Points, in no order, along strands that fork and pass close to each other.
Points whose rows are less than 69.9 apart are linked; no others are. Some points are linked to none.
(1193): [  5   4  -5  -6  15  11  28   0 -11 -15 -24 -32 -15   4   7  -1  13  -6
 -12  14 -34 -17   0 -20 -19  36 -34   6   5  -9 -23   1  12  -4  26  -2
  10  19  -2 -18 -32  -3]
(658): [ -1   4  -3 -43   0 -16  14  20  -8 -22 -21  18  10  39  19  -9  14   5
  26   8  -8 -42  -2  -9 -18  26 -10  11   3  -8   8 -17  -8  18  14  -4
   7   5 -11  -3  -1   6]
(1186): [-11  -6  -7  37   1  11  12  -3   8  25  -5 -28  -1 -40 -21 -10 -16   3
 -40  -4   0  22 -33   5  38   0  -7 -15  -2   1 -21  -7  13  -3   9 -19
 -12  15   9 -30 -37  -5]
(355): [-12  10  -2 -49  11 -27   2  29  -2 -16 -23  22   6  45  17 -18   2  15
  19  17  -7 -45   3   0 -23  25  -1  15  14 -13  27 -18  -8  26   9  -7
   4 -11  -9  -3   4  11]
(972): [ 12  20   2  18   2 -29  29  17  -3  -6   7   0  -7   1  40   9  10  -2
 -14 -20  -1 -16  11 -33 -12   9 -26   9 -13   3  18  -9  10  18   9  -7
  -2 -10 -11 -16 -39  18]
(436): [  9   6 -14 -11   4 -11  40   1 -10 -14 -19  -8   0   5  19  -9  23 -12
  -7 -19 -26 -30  -7 -27 -18  13 -40  10  -9  -6 -14 -11  27  25  35 -17
  -6  30 -18 -22 -60   3]
(1338): [ -6 -20   1   3  16  29   3 -17 -17   4   1  -9  23 -39 -10  12   5   8
   8 -15   8  22 -29  -1  33   8   5  -7   2  18 -22 -20  26 -19  -6 -20
  -6   4   1  11   2 -14]
(1220): [-13 -21  -5 -29 -16  15 -17  -8  -4  -9  -2   5  23  14 -38  -1 -16   7
  20  17   1   0   1  13   0 -14  14  -7  15 -21  -9  27 -26   0 -10  20
  -1  19  12  -2  17 -23]
(1076): [ 26   2   6  36 -32 -18 -11 -11  27  12  31   5  10  12  -6  24  -9 -13
  17 -12  15   9  27  14 -10 -52  16 -11  -7  -6  13  47 -34   7 -28  30
   4   9  24  -8   8   9]
(395): [ -6 -27  -4 -16   5  36  11 -28 -32  -3   6  -5  35 -37 -16  16  27  10
  35 -29  19  14 -35  -3  35   1   7 -10  -7  27 -19 -30  38 -28  -6 -30
   1   3   3  14  20 -18]
(20): [  6  20   6  -4  28  -2  -8  21   5  -6 -11   4 -20  -8  19  -1   6   5
  -4  13  -2  -3  10  -6  -3  32  -3  15   5  26  14 -31   6  -6   0  -4
   4 -25 -19  27  17  15]
(592): [-12   7 -17   7  -1   4  31   0   2   9 -23 -39 -19  -5 -13 -11   0  -5
 -42  16 -29 -11  -2 -13 -11   9 -27 -11  -2 -11 -29  11   9  11  31  -7
   6  40  11 -49 -51   2]
(919): [  3 -27 -23 -22 -16  21  17 -24 -26 -11   5  -4  55  -4 -22  -7  18   8
  27 -16   1  -2 -27   5  27 -18 -10 -12   0 -13 -32   3  14   8   2 -17
 -11  42   1 -15  -9 -25]
(897): [  3 -13  12  20   7  13  -9 -13   9  11   7 -12   4 -29  -4  21 -14  -6
  -5  -8  11  23  -7   8  19  -7  13  -8   5  19  -9   5   0 -12 -10   7
  -5  -8   4   8   1  -5]
(844): [ -5  -9  19  -1   8  16 -32  -7   5   8  10   6   2 -18  -7  21  -6  -7
  24   1  29  18  10  12   0  -5  30   0   3  27   2  -7   3 -18 -12   5
  -1 -16  -6  35  39   1]
(366): [ 16 -20   5  32 -21  14  41 -46 -15  13  13 -14  27 -20  -2  10  35 -13
   8 -31   0   3 -14 -29  28 -17 -16  -8 -21  11 -25  23  32   2 -12  -7
  -2  19   0 -17 -37 -16]
(504): [  4  18   4  -2  16  -6  13  22  -5 -12  -9   8 -10  -1  31   5  16   7
  -4  -2   0 -12   1 -17  -5  33 -14  13   0  20  11 -33   8   3   6  -8
   5 -15 -19  10  -3  15]
(752): [ 31  10  19  35  17   3  10  -9  15   3  18  -4 -25 -13  25  18   2 -14
  -9 -17  12  16  22 -20   7  -5  -8  -4 -21  35  10   4  14 -17 -23  18
  -6 -26 -17  17  16   7]
(1340): [-28  11  -8 -13  17  -3   6  11 -11  13 -32 -13 -37  -2 -34 -39 -27  13
 -59  31 -31  -2 -19  19   7  19  -9   1  36 -36  -1  -7  -7   1  24 -14
  -4  12  21 -17 -32 -10]
(286): [-33 -11 -17 -47  25  -1 -29  15 -31   4 -21  19 -28   1 -29 -40 -13   8
 -30  10 -40   5 -34  29  14  11  19  21  31 -45   3 -13   5  -7  16 -22
 -11  -5  17   0   7   2]
(128): [-18  13 -17 -10  13 -25   5  28  -2   0 -17   3   3  12  10 -13 -19  14
 -24   4  -9 -19  -7   0   3  16 -14  16  15 -17   9 -11   3  31  16 -22
 -13  11   0 -14 -35  -1]
(191): [-27   0 -15 -22  12  -2   8   9 -15   3 -27  -7 -18  12 -30 -34 -19  15
 -42  23 -29 -11 -22  18   8  17 -16   5  22 -42 -11  -2  -6   9  22 -18
  -8  23  15 -16 -28 -18]
(1246): [  6   0 -10  -2 -16 -23  25   2 -17  -8   9  30  28   9  34  -2  23   6
  25 -34  14 -20 -21  -9  14  -2  -5   3 -23   5   4 -33   9  21  -1 -19
  -2   2 -23   2 -17  13]
(334): [ -9   3 -14  20 -10   3  22  -6  10  19 -10 -33  -8  -7 -18  -3   1  -9
 -45   7 -18   1  -3  -9   4 -10 -21 -21 -13  -9 -28  21   2  11  15   1
   5  36  13 -55 -49   7]
(50): [-15  -2   7  10 -14  -6 -60   6   4  21  22  20   2  -9  -9   3 -35  -2
  19  13  32  24  15  33  -1 -29  37  10   0 -15  19  18 -14  -6  -8  -3
  -8  -1  21  18  37   4]
(498): [ 15  17   6  27  -5 -25  18  10  11  -5  10  -8 -12  -1  27  15   1  -7
 -18 -12  -7  -4  18 -27 -14   1 -19   3 -12   2  12   9  -1   3   2   2
   6 -15   1 -18 -30  18]
(310): [ 15   7  18  -8 -11  -5  -4  17  10 -21  -1  10  -5  19  21   8  10  -6
  25   6   0 -16  21 -14 -31  10 -10   4   0   5  14   8 -18  -6  -2  27
  11 -20  -9   2  14  14]
(106): [  5  -9  27   5  18  31 -21 -19   3   7   8 -11  -9 -25 -11  23 -10 -11
   6  -4  23  19  15   8  14  -7  23  -6   6  43 -10  -1  11 -21 -16   7
 -13 -12  -3  37  46  -4]
(863): [  8 -21 -23   1 -30  -6  -4  -9  -2  -9  23  10  51  17 -18   9   9  12
  22 -15  12  -8   7  13  13 -44   6 -18   0 -22 -20  28 -18  15 -16  19
  -3  16  10 -12   1 -13]
(969): [-18   7  -5   6 -10 -24 -56  21   6  20  21  30   2  -2  -1  -9 -36   1
   3   8  19  15  19  29  -3 -21  27  17   1 -18  26  13 -21   6   0  -8
 -10  -3  17  14  27   7]
(719): [ 15  -3   8  -9  13  31  28 -10 -16 -21  -9  -2   3  -1  15  11  38  -9
  13  -6  -4  -8  -6 -26  -1  24 -15  -2  -9  16 -14 -10  14 -13  -4   7
   6   8 -21   7   1  -6]
(1289): [ 16  -5 -11  10 -17 -18  43 -13 -14  -7   6  12  20   9  28  -7  35 -13
  13 -36  -5 -20  -8 -32   5  -8 -28   2 -30  -5  -7  -7  20  23  10 -10
  -4  19 -23 -10 -48   4]
(398): [-24   3 -13 -39  26 -21   8  22 -12  -7 -28  10   1  30   1 -27 -10  19
 -13  15 -21 -31 -11   3  -4  22 -12  18  19 -34  12 -14   2  26  20 -25
 -10  15  -2  -7 -21  -6]
(257): [ 20  25   8  22  20   7  16  -1  13 -21  -6 -44 -31  -7  23  -1  -2  -5
 -39   5 -26  -5  23 -30 -23  18 -22  -2 -14   6 -10  13  18 -14   2  18
  11 -14   1 -12  -8  12]
(694): [-32  -6  -8 -32  35   1 -15  14 -29   9 -29  14 -28 -13 -20 -36 -10   7
 -22  12 -37  17 -34  17  17  23  20  19  27 -34   4 -24  14 -15  20 -31
  -8 -14   8  13   4  -1]
(1213): [-23   2 -10 -51  10 -31 -17  28   3  -9 -17  32   8  45   2 -25 -10  16
  10  16  -8 -35   7  10 -19  12  10  16  14 -27  31 -11 -13  24   5  -7
  -3  -9  -4   1  14   3]
(1067): [ -1   3  -2  24  -8   9  14 -16  20  15  -8 -36 -12  -3 -12   9  -6 -12
 -39   9 -14  10   6  -9   0 -14  -7 -25  -6   2 -22  34  -8  -5   3  13
  14  15  20 -45 -33   8]
(1004): [ -5 -14   1  -4   4  28  12 -12   0  -1 -18 -28  -1  -2 -18   8  -2  -5
  -8  19 -15   8 -10  -2   5  14  -4 -11  15  -2 -23  21 -10 -12   6  12
   2  17  14 -16 -16 -19]
(1156): [ 20   2  28 -10 -26   9 -10   0  15 -22   5  14   2  28  11  12  20  -8
  49   4  13 -10  28 -12 -39 -11   3  -5   3   5  14  20 -24 -14 -15  37
   9 -18 -11   5  34   7]
(853): [ 13  22  14  15  31  -6 -19  20  17   2  -5  -6 -29 -16  16   2 -10  -1
 -18  15   1   8  19   2   0  22   1  14   7  29  15 -17   5  -8   4   1
  -3 -26 -11  28  18  15]
(1231): [ 14   0  11  35   7  16  17 -20  19  13   3 -37 -17 -12  -1  21  -3 -16
 -40  -6 -11  18   8 -11   4  -7  -4 -19  -6  19 -20  29   9 -14  -5  14
   8  -5  10 -23 -16   4]
(895): [-13  -6  14  -4  11  -4 -30  13   9  10  -6   1 -14  -5  -9  -7 -27  -2
  -3  31  -2  14  10  17  -8  12  19  11  18  -6  14   2 -18  -8   4  -1
   2 -12   3  20  19   0]
(89): [ 16 -13 -10 -38 -10  14  29 -15 -22 -26 -24   8  23  29  12  -5  44 -14
  40  -5 -14 -28  -9 -20 -12   7 -20  -4 -12 -10 -25   2   4  12  18   6
   6  30 -16  -6 -17 -12]
(463): [ 16  -9  32   8  14  41 -15 -25   4   3   1 -33 -22 -20 -17  21 -18 -19
  -8   4   7  17  24   4  10  -5  17 -11  17  50 -14  17   5 -23 -15  19
 -18  -8   4  33  55  -6]
(1328): [ -4  25  -6   2   0 -17  13  17  12  -7 -12 -39 -24  10   7  -5 -19   6
 -34  22 -29 -17  16 -14 -33  10 -23   0  10  -7  -3  19  -9  11  21   8
  14   3  19 -41 -34  15]
(429): [  9 -14  19 -19 -29  25  20 -19 -10 -26   2  17  21  18   5  20  46  -3
  57 -12  22 -12  10 -21 -16 -15  14 -11  -6  15  -3   5  -6 -13 -20  27
   9  -9 -13  11  28  -8]
(647): [  4  13   4  -5  -8  -2  13  11   0 -14  10  32   0   4  30  15  30   5
  28 -11  20  -2  -5  -7  -9  14  10  11 -23  28  15 -41   8  -1 -13   1
   4 -29 -30  26  25  12]
(519): [-27   1 -17 -10  -3 -27 -37  25  -1  15   9  26   3   9 -17 -28 -35  20
 -40   2  -4   6  -2  29   0  -8  10  17  15 -33  12  11 -16  15   9  -9
  -8   0  21  -2   0 -10]
(351): [ -6 -10  -4  -3 -18   6 -18 -15 -11   1  24  25  22 -16  -2  21  20   4
  56 -27  44  13 -10  12   8 -22  33  -1 -19  27  11 -25  20  -9 -18  -6
   8 -32  -9  27  34   9]
(925): [ 24   9  11  31  15  14  22 -14  14  -7   2 -35 -25  -8  15  13   2 -15
 -35  -5 -16   9  18 -27  -5   6 -15 -10 -16  16 -11  19  20 -17  -8  15
   7 -13   0 -13  -8   5]
(741): [  6  17  19 -23  -9   0  -7  18   8 -24  -5  14 -13  30  20  -1  23   5
  33  14   1 -23  13 -12 -40  26  -9  11   0  13  16 -15 -12  -6  -6  22
  13 -29 -24  17  37  13]
(1134): [ 12  -5 -10  12  -4  -4  44 -12 -11  -5  -6  -6   7  -6  16  -2  31 -20
  -3 -27 -21 -15 -11 -32  -3   5 -35   5 -22  -6 -15  -7  28  18  21 -14
  -5  25 -21 -19 -56   0]
(290): [ -6  12  -1 -12  34  26 -19   0  -2   7  -2   7 -18 -20   0   0   9  -4
  16   3  14  20  -3   3  18  23  31   9 -10  41   0 -46  30 -16 -13 -12
  -1 -26 -20  45  42   2]
(828): [-27  11 -20   3  -4 -22 -20  22   5  15   0   6  -2   2 -21 -26 -34  17
 -55   8  -4   5  -9  22   4  -5  -4   5  16 -25   4   7 -16  18  11  -8
  -9  10  20 -13 -21 -11]
(35): [-10   4  21  10   3   1 -28   5  15  26  -8 -22 -36  -5 -24 -18 -45  -8
 -40  42   1  24  10  33  -8   2  19  -7  23 -12  10  26 -31 -14  13  10
   7   0  25   3  12  -6]
(1342): [  2   1  -7  18 -12 -22  -9  -2  -5  12  27  35  20 -23  22  12   5   7
  32 -30  30  13  -8   7  22 -17  15   4 -25  21  16 -32  11   3 -15 -15
   4 -30 -13  18   5  22]
(998): [  3  15   5 -16   3  14   1   6   4 -14   2  21 -11   2  16   9  27   1
  27   2  17   1  -2  -4  -8  25  14  13 -15  35  10 -44  14  -9 -18   3
   4 -28 -29  33  39   7]
(757): [-13   1   2 -13  19   6  10   8  -1  -2 -32 -40 -36  13 -23 -18 -19  11
 -30  48 -39  -9   0   5 -16  26 -17   0  30 -25  -3   7 -17 -11  24  12
  10   3  16 -16 -16  -7]
(1038): [ 29   3  27  25  -4  14  14 -18  21 -10  16  -5  -5  10  25  16  18 -10
  22 -13   6   2  42 -32 -25 -16  -7 -14 -28  17  19  32   5 -22 -24  37
   3 -27  -7   9  25  -1]
(130): [ 14 -35 -29 -13 -24   9  21 -27 -24 -10  23   4  67   4 -20  -7  27  13
  30 -28  14  -6 -14   8  31 -34  -9 -14  -4 -14 -30   4  18  12  -3 -16
  -6  37   0 -16 -10 -18]
(182): [ 12 -17   9  23   6  26  33 -34 -15   5   8 -15  18 -29   3  19  31  -9
   1 -29   1   6 -21 -20  31   1 -12  -7  -9  19 -27   0  29 -11 -12  -8
  -6  13  -7  -3 -19 -13]
(788): [ -9  -3   5 -14 -23   5 -21  -6  -1  -6  12  30  12   7   2  18  18  -2
  59 -10  35   3   1  10 -18  -7  35   1  -8  21  12 -23   1  -6 -17   6
  10 -27 -15  27  42   6]
(112): [  7 -17 -21  13 -26 -13 -19  -5   4  -1  33  16  44   3 -16   9  -8  11
  20 -20  21   5   6  22  14 -48  10 -13  -2 -16  -1  18 -17  11 -21  10
  -3   8  10  -5   9  -3]
(892): [ 12  18   7  20 -15 -37 -16  15  18   7  21  36   2   1  27  16  -8  -2
  21 -15  23   0  18   7 -10 -18  10   7  -9   9  37  -3 -20  13  -9   0
  -5 -19  -2  13   6  29]
(304): [ 26  -4  13  23  22  38  38 -34  -6  -6   2 -21 -18 -18  16  13  17 -17
 -13 -25  -1  11   5 -41  30   3 -12 -10 -20  39 -11   5  38 -19 -26   5
 -13  -4 -12   8   7  -8]
(882): [  5  10  27 -17 -25   1 -30   1  15 -14   5  19  -4  35   8  10  14  -4
  57  14  22  -8  23   6 -47   2  17   4  10  10  16  -4 -23 -13 -15  22
  12 -24 -18  20  55   8]
(300): [ -1   4  22 -16 -21  11 -27 -11   8  -9  13  22   2  20   1  21  18  -5
  58   3  36   1  18   9 -36  -5  32   1   5  21  11 -10  -9 -14 -21  14
   9 -24 -18  28  57   4]
(189): [-11 -11  13   4  -3   8 -43  -4   5  14  14   9   8 -21 -10  13 -22  -5
  26   3  30  23   7  20   3 -19  33   2   3   8  10   5  -4 -10  -8  -1
  -1 -10   6  24  31   3]
(1307): [ 18  -6 -15  -9 -20 -18  34  -8 -15 -15   5  22  29  23  29 -10  37  -4
  28 -34   4 -29 -14 -19   5 -11 -16  -1 -25  -9  -9 -14   8  27   8  -6
  -2  21 -24  -5 -31   3]
(618): [ -7 -23   0 -27   8  45  25 -33 -34 -14  -9 -11  36 -28 -18  11  39   2
  38 -22   1  -4 -38  -9  22  11  -3 -10   0  21 -32 -18  25 -21   1 -26
   1  24  -4  14  12 -29]
(407): [ -7  10   6  12  -9 -18 -33  20  26  14   6  -2 -16   6  -7  -1 -40  -5
 -16  28   5   7  20  27 -18 -12  10   6  14 -14  25  26 -39   9   5   9
   0   6  21   0  13   4]
(1058): [-21 -13 -18 -37   4   3   7  -1 -15  -7 -21   0   5  29 -33 -23  -8  14
 -19  25 -24 -17 -17  16   2  11 -20  -1  12 -48 -22  11 -14  10  17  -3
  -7  35  12 -15 -16 -27]
(1249): [  1  22  -5  23 -11 -22  -6  15  32  12   4 -27 -19   7  -2   8 -28  -4
 -36  11 -10   5  16   3 -17 -19  -8  -8   4  -2  12  29 -29  10   8  12
  12   8  23 -34 -21  19]
(269): [ 30   2  29  33 -13  -6   6 -11  20   3  26  10  -3   7  20  24   9 -14
  26 -16  20   8  34 -14 -18 -24   2  -7 -17  15  23  29  -9 -17 -24  31
   4 -23  -3  12  18   8]
(903): [ 14  11  11   5  31  23  -7  -6   3  -1   0   3 -19 -24  11  10   2  -7
   3  -3  16  18   2  -4  22  14  14   2 -10  47  -2 -30  24 -15 -17  -1
  -8 -22 -22  36  30   8]
(978): [ 23  21  10  23 -16 -41   5  19  18  -2  19  23  -6  11  34  16  -1  -4
  11 -18  12  -7  26 -13 -19 -16  -8   3 -12   6  38  10 -19  11  -6  10
   0 -23   0   1 -10  26]
(1055): [  4 -22 -21 -18 -29   2  -4  -8  -1 -13   7   4  45  29 -25   8  12  11
  20   3   3 -15  12  10   2 -34   3 -18   6 -32 -30  36 -25  17  -7  27
  -3  29  13 -16   4 -23]
(589): [-22  -4 -26   0 -10 -15  -4  16  -2  10   3   6  21   4 -23 -27 -19  22
 -44  -3  -4  -3 -21  18  16  -3 -16  -1   4 -31 -16  -2   2  15  16 -16
 -14  24  13 -26 -28 -18]
(1211): [  4  -2 -12 -49  -1  -8  28   3 -14 -25 -25  15  20  40  17 -14  31  -3
  34  -3 -10 -45 -16 -12 -14  22 -17   7  -7 -10 -10 -18   0  20  25  -8
   7  26 -19  -2 -14  -5]
(1337): [  3  10  -3   4 -17 -26  23  11 -10  -8  13  38  14   7  42   9  24  10
  27 -28  21 -11 -11 -10   3   1   5   8 -28  18  19 -38   7  17  -4 -10
   1 -23 -26  16  -3  19]
(1114): [ 19  -9  10  26  18  29  38 -34 -18   4   9  -8   4 -31  12  15  33  -8
  -2 -37   7   9 -16 -29  36   5 -14  -5 -19  32 -20 -12  39 -14 -22  -9
  -8   6 -18  11  -8 -11]
(452): [ -7 -21 -24 -16 -10  13   4  -8 -17  -4  -1   0  38   1 -21 -12  -3  12
   6  -3  -2   0 -27  10  23  -5 -12  -5  -1 -25 -26   2   5   8   6 -14
 -10  36   4 -16 -12 -24]
(787): [ 15 -29   2  18 -35  17  33 -56 -17   3  14 -14  37 -15 -10  13  38  -6
  19 -27   4  -2  -6 -21  35 -32  -8 -13 -13  11 -28  32  19  -1 -17   1
  -2  21  15 -12 -25 -21]
(99): [ -5  10  14  10  -6  -8 -30  13  26  19   0 -23 -29  11 -21 -11 -44  -7
 -31  43  -2  11  17  28 -22  -7   9  -4  18 -16  19  37 -45  -2   9  17
   9  10  31  -8  14   0]
(1356): [ 22 -32 -19  10 -39   4  27 -41 -18   0  30  -3  56  -2 -19   1  36  10
  27 -30  12  -5  -1  -2  35 -45  -9 -16  -7  -6 -29  26  13  15 -21  -6
  -3  29  11 -18 -18 -18]
(783): [-12  14 -12  13   7 -19   5  25   4   7 -13 -11 -10  -7   7  -4 -20   8
 -32   6  -7  -5  -8  -4   7  15 -13  10  15  -5   6  -9   0  21  16 -18
  -9   4   3 -19 -39   4]
(299): [  5   0  14  44  -5  -1  -6 -16  31  35  14 -30 -13 -15 -11  17 -29 -16
 -32  -2   9  29   2  15   8 -32  12 -23  -2  15  -4  33 -18  -5  -6  15
   7   2  21 -20  -7   4]
(19): [-25   0 -14  -6  -5 -27 -56  27  -5  22  21  33   0   0 -11 -26 -36   9
 -19   2   7  17   6  32   0 -18  24  23   7 -27  20  14 -13   9   6  -9
  -9  -5  21  11  21  -1]
(740): [-17  -3   3 -44  19  18  -7   5  -6 -11 -21  11 -16  21 -10  -7  28   2
  34  26 -15 -16  -6   6 -22  44  15   9  11   4  10 -47   7 -13  -9  -6
   7 -29 -20  28  50  -4]
(990): [-23 -13   6 -17   6   4 -32   5  -4  11  -8   7 -17  -4 -27 -21 -32   0
 -13  29  -9  18  -4  25  -1   6  22  10  21 -24  10  10 -20  -7   2  -1
   1  -4  13  14  13  -8]
(121): [ -2   9  -7   0 -19 -29 -26  16   9   0  15  41  15   7  17   7  -8   3
  33 -10  22  -6  10  12  -6 -21  20   3  -8   4  25 -12 -17  14  -9  -3
  -2 -14  -6  14  17  20]
(536): [-11   0 -11  26   3   0  12   9   2  11 -11 -20  -3 -25  -5  -1 -12   2
 -32  -1  -7   7 -24  -2  23  11 -13  -3   2  -4 -15 -12   9   7  14 -19
 -11  17   2 -21 -40  -2]
(505): [-13   8  12  13  14  -1 -14   7  11  23 -21 -30 -42 -10 -25 -24 -41  -1
 -55  38 -11  23  -2  21   0  11   9  -7  28  -9   5   9 -19 -14  23   5
   8  -2  19  -2  -9  -6]
(503): [ -7   8  -3 -31   9  24   1   1  -8 -15  -8  16 -11   8   2   6  33   1
  38   8   5  -5 -12   0 -10  41  17   9  -9  26   3 -50  20 -11 -18  -4
   7 -24 -26  34  45  -6]
(876): [  1  28  -1  16   0 -24  -5  23  26   4  -3 -32 -28   5   8   3 -30   3
 -34  19 -17  -4  17  -4 -30   0 -12   1  13   0  15  23 -20  10  15  10
  15  -5  22 -30 -22  20]
(466): [-28 -12  -7 -29  12   3 -40   5 -21  17  -9  14 -32  -7 -34 -38 -25   2
 -33  20 -26  19 -20  36  12   5  27  16  29 -39   6   3  -8  -9   9  -8
  -3  -5  23   8  12  -1]
(393): [-13 -15  -4  18   7  28   3  -8  -9  18  -4 -17   7 -46 -25 -12 -17  12
 -24  -6   1  34 -39  11  41   9   0  -9   6   2 -24 -12  25 -16  10 -28
 -15   9   9  -9 -22 -19]
(669): [ 22   5  12  29   2  -9  19  -3   7  -3  14   3  -9  -6  29  20  14  -9
  -5 -18   5   5  14 -24   1  -1 -13  -1 -19  14   9   3   4 -10 -13  12
   5 -18 -12   0 -11   7]
(989): [ 13 -10   2 -17  -8  14  23  -8 -16 -22 -13   2  15  15  13  11  30 -12
  25   1  -7 -16   2 -22  -7  11 -15  -4  -5  -5 -16   8  -3   1   6  12
   7  13  -7 -10 -13  -4]
(580): [ -1   8  13  22   3 -16 -31  15  23  15   5  -6 -18 -12   4   7 -35  -7
 -16  22   7  17  15  20  -7  -1  15   7  10   3  18  10 -22   0   7   0
  -2  -8  11  10   9   8]
(32): [-17 -15  -8 -30  -7  -1 -24   9  -6  -6  -8  22  18  20 -22  -9 -17   6
  25  14   1  -7   0  11  -5  -3  15   3   8 -21   2   3 -19   3 -10   4
   3   6   2   7  21 -10]
(478): [ -1  10  17 -33  15  12 -11  11   4 -19 -17   1 -20  23   2  -8  24   5
  27  27 -12 -22   6  -4 -30  40  -4  10  11  11  12 -28  -4 -11 -11  11
  13 -28 -23  24  45   7]
(1251): [-30  -3  -6 -53  37  -8  10  18 -23 -12 -38  10 -13  23  -8 -31  -4  13
 -10  24 -36 -26 -21   8  -4  28  -4  16  25 -41  11 -24   2  10  21 -31
  -8   5   0   1  -8  -6]
(526): [ 28   5  13  11  18  36  30 -22   0 -19  -3 -19 -22  -4  30   4  18 -12
   1 -11   0   1  17 -44   5  10 -17 -10 -28  31   4   5  29 -20 -22  19
  -6 -14 -18   8  16   0]
(133): [  9  -7  12  18  -9  -3  -2 -20  -3   7  28  24  17 -22   8  25  13   0
  38 -31  38  16   0   2  16 -24  17  -5 -19  27   9  -8   8  -8 -27   3
   6 -26 -12  24  16  10]
(446): [-12  -3  -9 -16 -20 -12 -30   9  -1  -2   6  36  18   9   3   2  -2   1
  48  -6  23  -4   1  11  -6 -14  29   3  -8   3  15 -18  -8   5 -11  -2
   5 -15  -7  16  29  10]
(878): [ 13  19  20  29  20 -13 -26  19  25  12   6 -11 -27 -16  16  12 -22  -7
 -22  17   6  14  22  12  -8   8   6  10   9  20  15  -1  -8  -6   9   2
  -2 -22   0  21  16  15]
(479): [ -2 -10 -17  10 -18 -14 -26   2   4   6  22  18  30 -11  -4   5 -21   6
  14 -12  18  13  -2  18  18 -30  12  -5  -6  -7   8   2  -9   6 -15  -3
  -5   1   5   2   4   4]
(953): [  9  12  17  49  10  -7 -12   1  32  30   7 -35 -31 -16  -1  14 -34 -13
 -47   9   4  28  10  16  -2 -13   8 -14   3  20   1  20 -14  -8  11   9
   7  -7  15 -10  -2  11]
(208): [  9  12  -8 -14  15  -2  38   4 -14 -21 -21 -17  -9   7  23 -11  21  -7
  -8  -4 -32 -31   1 -31 -32  31 -44  12   0  -6 -14 -10  24  14  37 -13
   5  20 -14 -15 -45   1]
(515): [-32  -1  -4 -35  42  -1   6  18 -28  -1 -39   8 -21  -4  -9 -28   0  11
 -14  19 -39  -2 -25   8   7  34   7  18  26 -32   9 -35  12  -9  24 -37
  -6 -10  -3  15  -1  -5]
(101): [  0   2  -6  36 -18 -14 -14  -7  25  25  22 -12   5 -13 -13  11 -28  -5
 -21  -5  10  22  -1  17  13 -35   7 -15  -2  -2   4  24 -22   6 -12  11
  -1  10  18 -19 -11   0]
(578): [ -9 -27 -16 -38 -20  11 -11  -7  -9 -14  -3  12  42  31 -42  -4   1  18
  22  13   1 -12   3  14  -2 -21   8  -9  10 -37 -27  30 -25   7  -6  23
   0  26  12  -7  17 -31]
(1278): [  5  15  -8  37 -19 -30 -11   8  33  22  21 -10  -4   4  -4  15 -26  -6
 -31  -3   2  11  13  11  -4 -35  -1 -11  -3  -6  14  30 -33  13  -6  13
   5  13  21 -26 -14  16]
(118): [ 30  -2  23  30 -28 -10  -4 -15  25   4  27   7   4   9   5  25   1 -19
  32 -12  19   5  32  -2 -17 -42  14 -10  -8   3  16  45 -22  -6 -27  31
   4  -7  15   1  12   9]
(22): [ 26  10  18  15  21  18   0  -8   9  -4   8  -1 -23 -17  16  16   3 -14
  -1  -9  17  16  14 -10  12   3   0  -4 -13  43   4 -10  13 -15 -23  13
 -10 -22 -20  25  26   9]
(399): [-10 -13 -28   1 -14  -6   8   4  -6   4   6  -1  34   0 -19 -20  -6  14
 -22  -9  -4  -2 -25  13  22  -6 -21  -5  -5 -27 -24  -3   9  16  14 -18
 -16  38   3 -28 -28 -17]
(797): [ 22   6   5  -3  24  37  36 -15 -15 -24  -9 -14 -13  -4  28   1  37 -11
   2  -9  -7  -8  -1 -39   2  27 -24  -1 -22  21  -8 -12  28 -16  -7   5
   0   7 -27   7   2  -5]
(582): [  0  -4  -7  24  -8 -19 -29  -2   6  18  29  20  17 -29   9  10 -19   2
  18 -18  26  24  -3  15  23 -26  17   3 -12   9  15 -10   2   2 -13 -13
  -3 -17   0  12   3  15]
(15): [-16 -17  -8   1  17  26  -2  -2 -21  10  -9  -5  15 -37 -13 -10  -9  12
  -1  -6  -3  29 -39   6  36  17   2   0   4  -1 -19 -26  30 -18   9 -38
  -7   5   0   6  -9 -17]
(1142): [  6  -5 -15  25 -30 -19 -21   0  20  10  34   9  29  11 -20  15 -14   5
   3  -9  13   7  16  28  -3 -50  11 -15   1 -21   2  36 -37  14 -16  23
   1  16  20 -10   8  -6]
(1334): [-20   7   7  -6  16   0 -16   2  -2  19 -26 -17 -45  -9 -36 -35 -36   1
 -60  38 -24  15 -10  28   4  15  11  -3  38 -29   5   4 -18 -12  20   1
   5  -1  24  -3 -13  -6]
(762): [  9  28   4   3  15 -19  26  27  -9 -11  -1  10 -11   3  49   4  17  10
 -11 -16   2 -18   3 -27 -14  24 -26  15  -4  14  21 -28  15  18  13 -10
   1 -17 -21  -3 -26  20]
(818): [ 12  22   0   6  22  17  24  -6   0 -24 -20 -50 -28  -4  12  -8   7  -3
 -34  17 -40 -16  16 -26 -31  33 -30   1  -2  -3 -26  11  21 -14  16  12
  14   4   2 -17 -18   3]
(1116): [-10  17 -12   7   5  -7  21  14   5   5 -20 -41 -26   1  -3  -9 -14   5
 -43  20 -28 -12   4 -13 -18  16 -23  -2  11  -7 -13   6   2  10  29  -5
   8  19  15 -40 -45   8]
(1299): [-27 -13 -18 -46   4 -21 -28  19 -10  -4  -8  36  14  32 -13 -27 -10  15
  14   7  -7 -17  -9  12  -2   1  18  15   3 -32  14 -12  -8   9  -2 -10
  -2  -1   3   8  22  -9]

Follow the links from the first point to the second, and from the first to the third. Name the last point that the two ways share.
(191), (972), (398) => (580)
(978), (503), (863) => (788)
(498), (505), (286) => (580)
(118), (740), (89) => (112)
(133), (578), (1076) => (112)
(478), (133), (892) => (788)

A fork is a point with three links. Follow the links from the first point to the second and name the forks in between, in order.
(853), (398) => (580)
(788), (1142) => (112)
(1156), (892) => (788)
(32), (121) => (112) (788)
(310), (863) => (788) (112)

Name the points in between on the shortest way along the links from the first point to the second, in order.
(290), (504) => (903) (22) (752) (669) (498) (972) (762)
(818), (478) => (1193) (208) (436) (1134) (1289) (1307) (1246) (1337) (647) (998) (503) (740)
(182), (50) => (366) (787) (1356) (130) (919) (452) (399) (589) (828) (519) (19) (969)
(998), (446) => (503) (740) (478) (741) (310) (1156) (882) (300) (788)
